Each scene shows the same named points in several views. A view is turned or mirrored, shifted and resized as a whole, has a little noise and may leave points out.

Scene 1
View 1
<202>: 5, 3, -5, -9, -8, 15, 9, -8, 9, -9, -25, -2, -19, 4, 5, -4, -8, 11, -6, 6, 2, -7, -10, 9, -2, -9, -8, 7, -10, 5, 16, 24, 5
<222>: -5, -11, -6, 17, -1, 12, 13, -3, 14, 2, -9, -2, -16, 4, -7, 0, -1, -4, -7, -4, 0, -5, 3, 3, -15, 1, 3, 4, -7, 2, 26, 9, 6
<165>: -6, -12, -1, 22, -17, 8, 6, 5, -9, -1, -11, 0, -15, 13, -7, -11, -3, 2, -8, -4, 6, 8, 13, 14, -11, 0, -1, -2, -13, 1, 22, 8, 4
<95>: 0, -4, -4, 4, -2, 13, 11, -5, 16, -3, -18, -3, -20, 3, -1, -1, -5, 4, -4, 0, 1, -6, -5, 5, -8, -5, -3, 6, -9, 5, 20, 15, 8
<169>: 12, 14, 9, -26, -14, 15, 0, -9, 4, -5, -35, -2, -24, 2, 25, -4, -12, 16, -6, 13, -1, -6, -16, 8, 9, -15, -14, 10, -13, 5, 18, 25, 4
<245>: 19, 7, -16, -23, -7, 17, 13, -13, -8, -7, -26, -4, -9, -1, 16, -1, -8, 14, -20, 14, 3, -9, -10, 9, 3, -5, -3, 7, 0, 2, 23, 44, -10
<97>: 8, 2, -10, -9, -10, 14, 10, -7, -4, -8, -23, -3, -13, 4, 7, -6, -7, 11, -11, 7, 4, -4, -6, 11, -1, -6, -6, 5, -7, 3, 19, 30, -1
<212>: 9, 1, -8, -8, -23, 11, 6, -3, -23, -10, -24, -2, -12, 10, 10, -12, -8, 16, -15, 9, 8, 4, 1, 19, 4, -7, -9, 2, -10, 1, 19, 33, -5
<175>: 7, 10, 20, -16, -11, 15, -4, -6, 12, 4, -30, -1, -28, 1, 25, -1, -11, 9, -4, 9, -4, -4, -12, 3, 4, -14, -11, 12, -16, 5, 23, 12, 7
<220>: 3, 3, 26, 3, -11, 12, -9, 1, 4, 20, -19, 1, -25, 2, 26, 2, -8, -2, -9, 3, -7, 2, 3, -2, -4, -5, -3, 7, -13, 1, 36, 1, 3
<196>: -1, -11, -13, 14, -18, 10, 10, 2, -19, -7, -13, -2, -9, 12, -7, -11, -3, 7, -14, 0, 9, 6, 12, 18, -8, 1, -2, -2, -9, 0, 21, 23, -2
<108>: 12, 7, 2, -13, -14, 15, 2, -6, -10, 1, -26, -2, -16, 3, 21, -3, -9, 11, -15, 10, 1, -2, -4, 9, 3, -7, -6, 7, -8, 2, 26, 27, -5
<20>: 8, 7, 3, -16, -25, 12, 1, -3, -12, -12, -33, -1, -20, 10, 14, -13, -11, 20, -8, 10, 6, 2, -6, 19, 7, -14, -16, 4, -17, 4, 13, 27, 4
<149>: 10, 3, -1, -9, -10, 15, 5, -6, -7, 2, -22, -2, -14, 2, 18, -2, -7, 7, -16, 8, 0, -2, -2, 6, 0, -4, -2, 6, -6, 1, 28, 26, -5
<14>: 4, 6, 20, -8, -9, 14, -4, -4, 12, 9, -26, 0, -27, 2, 22, 0, -10, 5, -4, 4, -6, -4, -8, 0, 0, -10, -7, 9, -15, 4, 27, 7, 8
View 2
<97>: -8, -5, -1, 16, 16, 2, 12, 9, -17, -12, 0, 9, 4, 22, 13, 9, -5, -12, 2, -9, -23, 14, -4, 7, -8, 3, -1, -14, -8, -17, -13, -7, 1
<149>: -12, -7, -9, 16, 17, 5, 7, 13, -12, -15, 2, 13, 7, 11, 12, 8, -9, -7, -1, -2, -23, 17, -6, 3, -10, 3, -5, -11, -8, -16, -10, -6, 5
<175>: -11, -9, -22, 13, 23, 5, 16, 24, -4, -3, 2, 3, 2, 16, 3, -8, -13, -2, -2, 13, -24, 21, -2, 11, -6, 14, -8, -24, -3, -19, -20, -13, 3
<14>: -12, -11, -20, 12, 16, 7, 13, 25, 1, -2, 0, 9, 5, 11, 0, -11, -9, -1, -3, 11, -20, 18, -3, 10, -3, 12, -9, -21, -6, -17, -19, -13, 5
<220>: -13, -13, -27, 12, 6, 10, 4, 28, 9, -6, 2, 19, 9, 0, -5, -10, -7, 4, -5, 13, -16, 18, -5, 6, -2, 8, -7, -13, -7, -16, -13, -12, 10
<245>: -11, -4, 1, 18, 30, 1, 11, 5, -29, -20, 3, 8, 8, 18, 24, 15, -15, -12, 1, -7, -31, 21, -6, 3, -16, 1, -9, -12, -7, -14, -11, -2, 2
<212>: -8, -2, -12, 22, 9, 1, 6, 4, -17, -16, 4, 7, -3, 24, 10, 23, -8, -8, 7, -11, -25, 12, -4, 4, -15, 4, 10, -7, -3, -22, -8, -1, 0
<108>: -11, -6, -15, 17, 18, 4, 8, 13, -13, -14, 4, 9, 5, 15, 11, 10, -14, -5, 0, 1, -26, 18, -6, 4, -13, 5, -3, -12, -5, -18, -11, -4, 4
<169>: -11, -5, -19, 17, 29, 1, 19, 17, -14, -6, 3, -2, -1, 23, 10, 2, -19, -5, 1, 9, -30, 22, -2, 9, -12, 14, -5, -24, 0, -21, -20, -8, -1
<196>: -6, -7, -1, 18, -8, 4, 1, 5, -8, -13, -1, 21, 1, 20, 5, 16, 8, -11, 6, -22, -14, 3, -4, 4, -5, -3, 14, -2, -11, -18, -5, -5, 2
<20>: -7, -2, -18, 21, 14, 0, 14, 9, -13, -8, 4, -1, -7, 31, 7, 14, -12, -6, 7, -3, -28, 14, -2, 9, -13, 12, 9, -17, 1, -25, -14, -5, -5
<222>: -8, -14, 7, 8, 1, 7, 7, 17, -1, -5, -7, 26, 12, 11, 2, -9, 14, -13, 0, -14, -8, 7, -4, 7, 7, -1, -4, -13, -18, -11, -14, -14, 7
<95>: -8, -11, 2, 10, 12, 6, 14, 18, -5, -3, -5, 16, 8, 17, 5, -8, 5, -12, 0, -5, -15, 12, -3, 10, 3, 5, -6, -20, -13, -14, -18, -14, 3
View 3
<202>: -7, 4, -18, 18, -4, -3, 3, 25, -10, -5, -12, -5, 3, 17, 3, -9, -14, 14, 15, 10, 4, 0, 0, -17, -7, -15, 3, -15, 7, -3, -5, -7, 9
<220>: -23, -8, -4, 16, -28, 22, 25, 11, -12, 2, -8, -13, -3, 28, 17, 5, -7, -5, 9, -10, -4, 3, -27, 3, -14, 16, -22, -23, 25, -5, -1, -9, 23
<212>: -3, 6, -6, 13, -10, 16, -6, 31, -28, -17, -18, 1, -4, 36, -16, -8, -8, -3, 16, 15, 2, 14, 5, -20, 7, -6, 7, -10, -12, 4, -24, -6, 16
<222>: -9, 2, -6, 20, -8, 4, 29, 6, 13, 1, -18, -9, 4, 22, 5, 0, -7, 9, -6, 6, 21, -15, -22, -27, 0, 4, -4, -1, 1, -8, 13, -19, 1
<169>: -13, 0, -22, 14, -12, 1, -8, 31, -29, -7, -6, -5, 0, 17, 8, -10, -17, 10, 29, 4, -13, 14, 5, 1, -16, -19, -3, -30, 21, 0, -17, 3, 21
<95>: -10, 1, -13, 21, -7, 0, 17, 14, 2, 1, -12, -9, 4, 16, 10, -4, -11, 14, 6, 4, 11, -9, -13, -18, -8, -6, -3, -12, 10, -6, 6, -11, 6
<196>: 0, 5, 3, 20, -9, 20, 13, 20, -8, -11, -23, -2, -3, 38, -15, -4, -3, -3, -1, 15, 19, 0, -9, -33, 16, 7, 5, 5, -24, 2, -10, -14, 7
<175>: -17, -5, -17, 19, -18, 8, 6, 24, -21, 0, -4, -10, -1, 16, 20, -6, -16, 10, 22, -6, -10, 6, -9, 5, -20, -8, -11, -29, 26, -2, -6, 1, 20
<165>: -2, 1, 6, 29, -15, 27, 24, 16, -5, -4, -20, -6, -3, 34, 1, -4, -5, -1, -3, 3, 22, -9, -22, -26, 10, 14, -2, 6, -20, 5, 1, -12, 5
<245>: -13, 6, -21, -6, -4, -14, -8, 23, -16, -16, -16, 0, 1, 27, -20, -2, -8, 3, 18, 27, -5, 17, 14, -21, -5, -16, 5, -23, 13, -12, -23, -15, 17
<97>: -7, 4, -13, 11, -5, 0, 1, 23, -13, -10, -15, -2, 1, 25, -8, -7, -10, 7, 13, 15, 4, 7, 2, -21, -2, -11, 5, -14, 2, -3, -13, -9, 11
<149>: -15, 1, -11, 5, -14, 3, 7, 18, -14, -10, -14, -5, -1, 29, -7, 0, -7, -1, 12, 12, -1, 11, -3, -14, -4, -1, -4, -19, 12, -7, -14, -13, 19
<108>: -12, 1, -13, 7, -14, 7, -1, 26, -23, -12, -12, -4, -2, 29, -7, -4, -9, 0, 18, 11, -5, 15, 2, -11, -5, -7, -1, -21, 9, -4, -20, -7, 21
View 4
<175>: -9, -10, -16, 14, 20, 1, -25, 2, 10, 10, 6, 7, -3, -12, 6, 11, -31, 5, -1, 1, -4, 5, 2, -4, -6, 23, 5, -2, 17, 11, -15, 1, 21
<108>: 0, -10, -5, 11, -3, -1, -8, 12, 10, 6, 10, 7, 0, -4, 5, -2, -15, 7, -3, 4, 10, 16, 16, -1, 8, 14, 4, -16, 21, 2, -17, -6, 11
<202>: 1, -8, 1, 14, -2, 4, -11, 16, 13, 8, 11, -3, 8, -8, 3, 0, -20, -1, -6, -6, 2, 4, 7, 5, -6, 2, -1, -7, 24, -1, -4, 3, 14
<169>: -8, -20, -14, 13, 3, -1, -23, 16, 5, 8, 10, 7, -3, -12, 6, 0, -25, 6, 4, 3, -1, 5, 1, 1, 6, 16, 7, -10, 20, 4, -17, -2, 23
<20>: -3, -34, -9, 10, -4, -2, -12, 18, 12, 10, 11, 6, 5, -10, 6, -9, -16, 6, -13, -1, 0, 11, 13, 1, 13, 14, 11, -14, 21, -1, -4, 7, 24
<149>: 3, -3, -1, 11, -2, 1, -4, 13, 12, 5, 10, 4, 2, -2, 4, -2, -14, 5, -2, 3, 13, 17, 17, 0, 3, 10, 0, -15, 22, 1, -15, -7, 7
<14>: -5, -1, -11, 12, 21, 1, -18, -2, 15, 10, 5, 5, -1, -7, 5, 13, -28, 4, -6, 1, 2, 10, 11, -7, -9, 22, 1, -3, 16, 10, -13, 1, 13
<165>: 9, -5, 9, 7, 5, 4, 10, -1, 33, 12, 5, -2, 17, 3, 3, 0, -10, -1, -37, -9, 11, 23, 36, -6, -9, 7, -1, -10, 21, -1, 12, 13, 0
<212>: 3, -26, 0, 9, -15, -1, 0, 21, 16, 7, 12, 4, 7, -4, 5, -15, -7, 6, -16, 1, 9, 19, 23, 2, 15, 8, 8, -21, 23, -5, -4, 1, 14
<196>: 12, -11, 11, 7, -11, 3, 13, 11, 28, 9, 10, -3, 17, 3, 2, -9, -3, 1, -31, -7, 14, 24, 34, -1, 1, 2, 0, -18, 24, -7, 8, 8, 1
<95>: 4, 6, 3, 14, 9, 6, -8, 6, 19, 10, 8, -5, 10, -5, 2, 9, -22, -3, -11, -8, 3, 7, 12, 1, -18, 4, -6, -3, 24, 1, -1, 4, 5

Which points are out of place in each view (at most two, in the order of its rows)? Write none if all are in place.
view 1 => <95>
view 2 => none
view 3 => <108>
view 4 => <175>

Scene 2
View 1
<219>: 2, 1, 19, 8, 21, -14, -6, -5, 15, 7, 33, 20, -3, 18, -46, -17, -3, 13, 45, -1, -19, -12, 5, -8, -17, -43, 19, 2, -20, 4, 16, 14, -21
<195>: 0, 24, -2, 3, -8, -2, 8, 4, -7, 15, 0, -16, -7, -3, -8, -9, -25, -18, 21, 9, 3, 5, -9, 2, -2, -2, -8, -6, 35, 9, -11, 5, 7
<58>: -11, 6, 15, 12, 14, -3, 10, 14, 8, 17, 5, -9, -24, -7, 14, -17, -30, -28, 1, -5, -27, -6, 5, -8, 3, 9, 5, 17, 13, 25, 12, 6, 4
<59>: 11, 13, 7, 4, 5, -7, 12, 0, 4, 6, 19, 5, -1, 10, -43, -6, -16, 3, 35, 8, -2, -7, -10, 8, -10, -22, 5, -18, 6, -7, -1, 16, -13
<79>: -39, 24, 24, -3, -13, -3, -40, -18, 9, 13, -2, -44, -8, 0, 11, -27, 2, -10, 17, -10, -16, 38, 24, -52, -6, -25, -39, 43, 44, 50, 12, -7, 22
<35>: -29, 22, 18, 2, -5, -7, -38, -16, 7, 17, 7, -24, -4, 5, 0, -29, 3, -8, 34, -4, -15, 24, 19, -40, -13, -34, -18, 36, 27, 38, 7, -4, 13
<237>: -3, 12, 21, -2, 2, -8, -3, -10, 14, 1, 18, -8, 0, 13, -42, -8, -3, 11, 33, -2, -7, 7, 5, -15, -12, -33, -12, -4, 9, 6, 11, 12, -8
<139>: -2, 18, -10, 15, 4, -4, 10, 15, -14, 27, 0, -3, -18, -12, 17, -20, -35, -37, 19, 12, -9, -10, -11, 10, 0, 10, 15, 7, 25, 17, -15, 0, 7
<205>: 3, 14, 7, 6, 5, -9, 0, -2, 4, 10, 18, 4, -2, 9, -32, -13, -12, -2, 39, 6, -6, -4, -4, 0, -11, -25, 7, -4, 6, 2, -1, 11, -9
<37>: -4, 22, 4, 2, -4, -5, -2, -3, -3, 12, 6, -13, -4, 2, -16, -13, -15, -11, 29, 6, -2, 7, -4, -5, -6, -15, -7, 1, 25, 11, -5, 6, 2
<54>: -9, 19, -1, 9, 0, -8, -7, 3, -7, 22, 6, -9, -10, -2, 3, -22, -20, -23, 29, 8, -10, 1, -1, -6, -6, -11, 5, 14, 23, 20, -7, 0, 6
<32>: 4, 31, -14, 4, -13, -8, -12, -7, -18, 19, 7, -7, 6, 6, -23, -16, -12, -10, 52, 19, 14, 7, -14, 3, -13, -28, 1, -6, 32, 3, -25, 1, 3
<201>: -15, 18, 16, 1, -4, -1, -1, -1, 7, 11, -1, -28, -12, -4, 1, -13, -18, -16, 9, -4, -11, 14, 6, -19, 0, -4, -21, 12, 32, 25, 6, 3, 11
<9>: -3, 6, 15, 9, 14, -4, 17, 10, 9, 13, 11, -3, -18, -3, -4, -11, -26, -18, 8, -2, -20, -7, 1, -2, 1, 3, 4, 3, 8, 13, 10, 11, -3
<249>: 2, 7, 6, 11, 11, -4, 20, 15, 3, 15, 9, -1, -18, -5, -4, -11, -31, -22, 10, 3, -16, -12, -5, 6, 1, 7, 9, -1, 12, 10, 3, 10, -3
View 2
<201>: 18, -10, -22, 24, 9, 1, -9, 11, -3, -13, -5, -11, 4, 18, 6, 12, -14, -10, 7, 10, 10, -6, 2, -10, 11, -20, 10, -7, -6, -2, 0, -10, 11
<54>: 24, -16, -18, 21, 5, 9, -1, 9, 1, 3, -7, -2, 8, 22, -8, 10, -8, -12, 4, 7, 11, -17, 1, 8, 12, -36, 34, -29, -13, -2, -8, 0, 32
<59>: 24, -9, 21, 10, 10, 10, 7, -1, -13, -4, -16, -2, 25, -13, -51, -2, -17, 6, -1, 19, 44, -10, 2, 15, -7, -23, 44, -21, -33, -15, -30, -15, 26
<205>: 26, -10, 9, 12, 5, 7, 6, 2, -9, -2, -16, 0, 20, -6, -42, 0, -16, -3, -1, 14, 35, -20, 2, 10, -1, -33, 46, -21, -31, -13, -28, -9, 25
<139>: 23, -21, -25, 24, 17, 25, 8, 5, 7, 12, -2, -7, 17, 36, -5, 18, 5, 0, 10, 11, 9, 2, -1, 32, 7, -20, 34, -58, 1, 0, -1, 1, 59
<37>: 19, -10, -12, 18, 11, 14, 4, 11, -6, -9, -7, -7, 21, 9, -20, 10, -13, -11, 4, 14, 30, -14, 1, 1, 6, -33, 33, -18, -16, -6, -15, -14, 21
<79>: 21, -10, -42, 30, -10, -20, -23, 25, -1, -21, -5, -5, -16, 24, 31, 12, -23, -40, 2, -1, -7, -37, 1, -45, 31, -53, 6, 21, -9, 5, 5, -2, -17
<58>: 29, -20, -5, 24, 5, -4, -13, -6, 4, 9, -12, -6, -8, 17, -2, 4, -6, 10, 6, 8, -5, 3, 2, 18, 4, -2, 18, -34, -9, -3, -1, 6, 39
<195>: 14, -9, -19, 19, 20, 25, 9, 12, -6, -10, -2, -11, 28, 18, -14, 17, -8, -7, 9, 17, 31, -1, 0, 8, 5, -25, 26, -25, -5, -3, -7, -18, 28
<249>: 24, -16, 1, 19, 14, 11, -2, -4, -1, 6, -10, -7, 10, 13, -18, 6, -6, 12, 7, 14, 13, 7, 3, 26, -2, -4, 26, -39, -12, -7, -8, -3, 44
<35>: 27, -12, -27, 23, -13, -17, -14, 20, -2, -11, -11, 2, -8, 15, 7, 6, -20, -34, -1, 0, 3, -46, 2, -30, 24, -60, 28, 6, -21, -1, -9, 2, -2
<219>: 38, -13, 34, 8, -11, -14, -4, -8, -11, 7, -29, 9, 4, -26, -58, -15, -22, 3, -9, 9, 30, -33, 5, 11, -3, -34, 54, -18, -51, -19, -39, 2, 21
<237>: 24, -5, 14, 14, 1, -5, -3, 5, -13, -14, -17, -2, 13, -18, -37, -3, -25, -6, -3, 15, 35, -21, 3, -9, 2, -31, 32, 3, -35, -15, -26, -14, 2
View 3
<59>: -13, 11, 24, -1, -21, -10, 18, -1, -1, -27, -5, -9, -16, 5, -9, 34, 7, -6, 10, -13, 24, 1, -15, -20, 16, -2, 23, -10, -12, -26, -32, 22, -27
<201>: -17, -24, 13, 0, -31, 11, -7, -11, 12, 34, -10, 19, 7, -19, -35, -4, -1, -23, 15, -6, 2, 6, -24, -31, -7, -2, -27, -34, -38, -2, 12, 20, -10
<54>: -22, -19, 18, -10, -14, 9, -2, -6, 20, 23, -26, -2, 6, 1, -26, -2, -12, -12, 7, -13, 8, -21, -7, -21, 9, 12, -19, -26, -16, -1, 5, 13, -9
<79>: -40, -46, 6, 8, -51, 0, -11, -20, 34, 71, -15, 32, 23, -55, -35, -44, -6, -31, 35, -21, 6, -17, -15, -90, -4, 4, -44, -46, -42, 9, 21, 47, 5
<58>: -22, -16, 19, -33, -22, 17, 12, -4, 29, 33, -27, 14, 8, 2, -28, 12, 0, -12, -4, 10, 4, 13, -15, 0, -8, 3, -23, -11, -20, 6, 27, 3, -3
<9>: -18, -6, 21, -24, -22, 10, 15, -2, 18, 13, -18, 9, -1, 5, -23, 25, 4, -10, -2, 7, 11, 17, -17, -1, -3, -2, -9, -10, -20, -5, 9, 7, -11
<195>: -1, -16, 16, 9, -11, 13, -16, -5, -6, 7, -9, -4, -4, 6, -37, 7, -12, -19, 9, -15, -2, -8, -25, -9, 5, 4, -18, -37, -29, -13, -7, 8, -21
<219>: -39, 15, 28, -21, -35, -24, 46, 0, 25, -22, -14, -5, -9, -7, 10, 32, 15, 3, 12, -10, 44, -6, 5, -44, 23, 1, 36, 9, 4, -21, -33, 38, -17
<32>: -7, -11, 17, 24, -4, -1, -17, -5, -9, -10, -13, -25, -9, 10, -25, -2, -20, -12, 19, -39, 12, -46, -10, -31, 26, 16, -4, -40, -17, -22, -33, 21, -28
<35>: -42, -32, 12, 0, -41, -8, 3, -15, 34, 47, -19, 16, 16, -41, -21, -29, -6, -19, 29, -24, 18, -29, -1, -81, 8, 10, -25, -34, -26, 2, 4, 46, 0
<249>: -11, -6, 22, -23, -13, 16, 9, -2, 12, 6, -20, 1, -3, 16, -26, 26, -1, -9, -5, 4, 5, 9, -17, 12, -1, 2, -9, -12, -16, -6, 8, -1, -15
<37>: -13, -12, 16, 7, -19, 2, -4, -6, 3, 7, -11, -2, -3, -3, -26, 4, -7, -15, 14, -18, 10, -13, -18, -28, 11, 4, -8, -31, -24, -14, -12, 20, -19
View 4
<58>: 6, -4, 2, 0, -23, 21, 9, -8, 2, 1, 2, -3, -1, -3, -5, 14, 10, 5, -3, -30, 12, 4, -13, 14, -16, -20, 10, 11, -9, 8, 14, 5, -6
<37>: 2, 10, 9, 6, -22, 7, -6, -5, 26, -3, 4, -4, -14, -13, -6, -13, -7, 1, 0, -10, 16, 25, -18, 2, -8, 3, -1, 14, 11, -3, 21, 13, -7
<139>: 1, 15, 1, -5, -31, 19, -7, -4, -4, -7, 3, 7, -25, -24, -10, 6, 5, -8, -17, -27, 15, 13, -16, -4, -14, -15, 14, 21, -13, 7, 19, 17, -16
<32>: -4, 24, 7, 7, -25, 2, -21, 1, 29, -6, 6, 2, -33, -24, -9, -22, -17, -10, -4, -3, 22, 35, -21, -13, -3, 14, -6, 19, 15, -6, 27, 18, -18
<54>: 2, 5, -4, 5, -30, 15, -5, -5, 15, -4, 2, -2, -18, -9, -12, 1, 0, -4, 1, -20, 18, 16, -16, 0, -15, -3, 1, 11, 4, 5, 18, 8, -14
<205>: -3, 15, 14, 6, -2, 7, -8, 1, 26, 8, 12, 0, -14, -4, 2, -10, -19, -6, 10, -11, 17, 25, -23, 10, 3, 6, -6, 14, 7, -4, 31, 3, -15
<219>: -8, 8, 12, 11, 17, 8, -5, 3, 33, 22, 19, -1, -6, 16, 8, 1, -31, -12, 31, -17, 17, 20, -26, 25, 10, 10, -14, 8, 6, -2, 41, -14, -24
<9>: 3, 5, 12, -1, -11, 17, 5, -5, 7, 4, 6, 0, -1, -5, 2, 6, 1, 3, -2, -24, 11, 10, -17, 17, -7, -15, 8, 14, -8, 3, 21, 5, -5
<237>: 1, 4, 18, 13, -2, 2, -1, -3, 41, 8, 9, -10, 0, 5, 3, -16, -17, 6, 18, -4, 16, 26, -22, 17, 1, 11, -11, 7, 19, -7, 26, 1, -4
<201>: 12, -8, 4, 8, -33, 10, 7, -11, 25, -6, -3, -12, 2, -5, -10, -6, 11, 16, 0, -14, 14, 16, -12, 7, -20, -5, 1, 7, 14, 1, 9, 12, 7
<59>: -3, 20, 25, 3, 7, 5, -8, 2, 25, 11, 15, 2, -9, -7, 10, -13, -22, -4, 7, -9, 14, 26, -26, 16, 11, 4, -3, 17, 4, -7, 35, 3, -12
<79>: 14, -27, -21, 25, -58, 8, 7, -17, 47, -13, -13, -26, -1, 10, -31, -7, 17, 18, 17, -11, 24, 17, -6, -3, -39, 10, -14, -8, 37, 6, -2, 7, 5

Which points are out of place in each view (at most two, in the order of its rows)? Write none if all are in place.
view 1 => <59>, <54>
view 2 => <139>, <58>
view 3 => none
view 4 => <201>
